The views of a scene show one set of named points, each view turned or mirrored, shifted and resized as a whole, with a little noise and some points left out.
In the rows, 128 means zero.

Scene 1
View 1
k_498: [134  91 101 171 176 173 163 217 158 119  68 107 100  73 125 179 103 141
 208  38 117 120 138  99 137 114  91 142 136 135 121 183  96 204 102 170
  99 147  92]
k_963: [103  83 125 106 188 145 152 199 145 124 111  80 135  70 171 161  94 148
 190  38 140 153 216 114 109 106 124 155 124  47 117 117  72 128  92 130
  76  98 100]
k_453: [111  82 132 128 186 141 139 213 165 111 115  79 115  77 131 171 102 163
 163  51 124 141 186 118 122 123 116 130  98  77 125 123  91 147  91 130
  90 123  98]
k_776: [116  87 153  94 191 119 139 206 169 107 179  74 122 128 144 142 155 162
 117  71 132 138 206 180 129 152 100 154  74  34 136  69 130  89  88 138
  59  91  77]
k_250: [137 106 111 143 176 163 169 205 147 120 118 101 105 132 147 153 160 133
 186  55 126 113 148 153 147 132  71 167 122 101 128 141 127 167 106 188
  71 118  75]
k_511: [ 83 124 108  76 135 163 155 186 118 104 134  52 121  88 202 119 123 164
 208  59 122 139 187 120 127  94 103 148 123  74 120  92 106 114 121 150
  76 121 109]
k_546: [138  49 153 145 238 128 147 213 176 141 112 107 137  78 121 192 106 126
 149  22 151 145 224 145 107 148 130 161 112  31 124 134  72 136  62 117
  72  83  76]
k_344: [ 82  99 107 116 147 158 131 217 154  91  87  57 100  32 149 159  61 193
 198  54  97 152 158  57 118  80 133  93 105 119 126 139  79 169 105 118
 123 164 129]
k_11: [132  82 121 141 200 154 161 203 154 134 109 109 127  94 149 170 119 127
 191  30 148 135 194 132 124 128 108 169 134  64 117 142  87 149  89 150
  72 102  80]
k_264: [ 81 115 112  95 136 157 140 211 144  90 122  52 103  73 162 139  99 192
 188  71 101 139 162  90 132  90 113 110 100 105 128 105 109 143 114 137
  99 148 123]
k_325: [121  52 154 139 221 119 123 221 197 119 122  92 116  62 106 191  87 170
 130  44 126 148 203 122 113 141 132 120  80  56 133 123  86 142  67  99
  91 110  95]
k_897: [104 109 110 130 146 156 140 217 160  89 122  68  88  93 130 150 120 180
 177  77  97 125 135 112 146 113  83 108  94 130 135 128 131 170 116 158
 102 158 102]
View 2
k_250: [118 113 133 138  89 148 132  77 135  95 131  95 178 155 125 107 103 123
 139  95 133  85 116 135 148 157 141 133 112 148 112 140 117 172 119 127
 115  90 132]
k_897: [136 129 125 157  91 127 131 103 149 104 128 101 163 159 139 124  86 117
 141 104 118  89 102 133 134 148 162 173 155 169 120 119 110 167 102 116
 152 124 108]
k_511: [135 154 125 150 115 148 139 110 133 145 147  98 191 136 138  89  91 108
 156 127 113  99 124 148 113 130 130 157 134 132  97 111 123 172 104  81
 132  96 104]
k_963: [139 169 130 123  96 149 136  97 148 125 151  88 194 138 155 112 101 110
 169 127 112 102 112 137 126 135 126 138 114 139 100 116 123 175 117  91
 119  85 117]
k_776: [108 150 143 109  80 148 142  97 152 105 165  78 180 145 135  71  89 134
 135 139 114  60 133 139 154 125 150 112 116 131  97 133  99 181 128  76
  92 129 105]
k_344: [168 172 116 155  94 131 130 112 159 126 134  93 176 145 171 154  87 104
 177 116  99 117  87 129 112 149 145 186 163 176 118  94 120 162  94 115
 172 106 106]
k_498: [148 129 125 146  84 142 125  75 150  97 121  95 177 160 143 154 101 111
 165  84 124 111  94 127 136 176 137 155 124 177 125 124 131 164 112 156
 145  72 140]
k_453: [141 168 127 123  76 141 133  91 163 106 149  81 179 143 160 133  94 116
 168 120 105  93 102 126 145 147 144 143 135 164 113 115 111 173 118 109
 128 109 115]
k_546: [141 180 137  91  63 155 132  74 175  95 157  69 189 137 176 141 104 125
 181 125 106 100  94 118 153 152 131 111 102 162 116 116 115 172 134 116
 103  87 131]
k_325: [141 186 136 100  53 136 132  90 181  91 159  64 181 140 179 143  96 129
 172 134  94  85  90 117 158 147 151 129 136 172 120 109  97 168 130 104
 120 122 109]
k_11: [135 154 133 117  85 151 131  75 157 108 146  82 191 144 150 123 104 121
 168 113 117  99 109 129 143 154 128 121 103 152 111 125 121 175 126 118
 108  74 131]
View 3
k_250: [106 120 104 161 144 120  97 110 119 126 139 160 163 161 144 150 133 101
 136 120 124  90  89 136 100 120 127 138 107 156 118 182  23 127 159 146
 120 129 114]
k_325: [104 123 142 165 123  88  69  95 108 103 150 157 158 153 143 134  80  88
  74 112 150 138  73 110 127 121 119  89 161 177  80 164  83 125 139 114
 119 107  90]
k_264: [118  95 173 162 124  75 106 125  79  96 123 161 153 130 112 149 131  85
 116 138 153 101  93 139  96  74  96 143 134 197 109 158  41 133 167 160
 145  99 132]
k_11: [101 111 119 162 128 117  82  92 128 105 133 162 162 149 146 157 111 105
 110 114 121  83  91 115  99 117 142 106 135 168 105 187  57 108 150 125
 109 111  98]
k_776: [113 142 113 153 155 113 113  98  87 143 145 187 158 175 168 146 100 120
  96 113 156  99  89  99 127 146 131 124 113 137  83 170  74  98 136 136
 164 111 126]
k_963: [108 102 139 162 128 103  95  92 106 100 121 177 156 145 140 165 118 105
 101 123 137  69  95 104  96 106 135 113 139 175  97 182  71  95 151 133
 134  96 117]
k_344: [112  82 182 166 107  71  86 115  93  75 125 153 152 118 103 146 119  77
 103 138 150 109  87 138  95  64  98 118 157 215 102 161  53 132 166 145
 121  93 114]
k_498: [103  98 123 167 118 107  69 115 140  94 138 138 159 140 122 147 130  80
 134 124 111 103  85 149  95  93 120 122 134 192 126 180  17 145 168 139
  87 126  95]
k_897: [116 113 148 162 131  86  98 124  89 112 140 153 155 148 123 139 124  82
 123 131 147 125  85 148 109  94  96 144 122 184 109 158  31 145 161 157
 134 114 121]
View 4
k_453: [102 194 157  88 147  63 152 106 124 135 108 186  60 132 123 196 137 117
 116 174  98  79 156 126 103 136 149 177 119 155  97 209  98 127 103 173
  89 132 147]
k_897: [158 118 165  91  88  62 161 159  77 111  78 143  65  82 147 157 123 115
 142 197  25 108 160 113 127 140 131 208 134 185 127 210  90 140  81 205
 117 105 172]
k_344: [105 179 189  94 155  50 169 120 108 162 139 128  58  80 174 178 142 141
  86 225  38 105 137  85 100  97 151 205 111 158 117 195 105 170 105 188
  78 130 209]
k_963: [109 183 182  83 141  63 124 108 150 148 101 180 100 131 146 200 117 109
 147 170 137  65 149 141 107 134 158 200 169 144  42 182 120 153 142 175
 116 128 153]
k_776: [102 148 145  77 131 102 128 117 129  94  31 239  77 151 104 161 108  51
 211 126 120  54 170 173 124 145 164 143 191 167  42 192  86 108 116 150
 146 114  97]
k_11: [132 202 166  80 118  49 125 112 151 119 105 191 106 155 111 235 126 118
 130 160 163  69 155 149  93 154 149 194 136 155  70 210 118 114 127 191
 101 132 129]
k_250: [176 152 150  83  63  44 121 154 114  84  71 177 108 137 103 212 117 115
 163 164 129  81 165 153 121 178 127 211 140 174  92 226 106 100  93 214
 115 116 123]
k_325: [ 67 230 150  85 189  80 162  81 133 130 106 233  37 157 107 194 148 104
 104 156  98  69 162 127  90 137 174 138 104 156  96 214  86 102  85 150
  71 132 134]
k_498: [173 197 169  83  71  17 141 142 112 116 123 146 100 128 120 240 137 158
  86 196 109  96 153 119  95 172 124 231  85 169 128 232 109 115  88 232
  63 125 158]
k_511: [126 133 186  89 116  76 132 133 129 149  85 151 102  93 172 161 107  94
 178 188  96  76 145 137 118 115 155 208 189 157  40 178 111 180 149 186
 147 116 175]
k_264: [114 142 180  93 131  69 160 136 101 149  93 143  67  89 168 155 126 111
 132 207  38  93 149 108 113 112 154 204 147 167  93 192  99 168 112 186
 117 118 194]
k_546: [ 77 247 157  74 171  71 136  79 164 125 106 237  82 184  95 235 135 112
 113 138 173  53 158 150  84 150 169 150 119 145  69 207 108  99 114 166
  80 138 112]

In a view up to two points have been moved. Name them for each view, in the order of its rows, or write none.
view 1: k_963, k_776
view 2: k_546
view 3: k_264
view 4: k_897
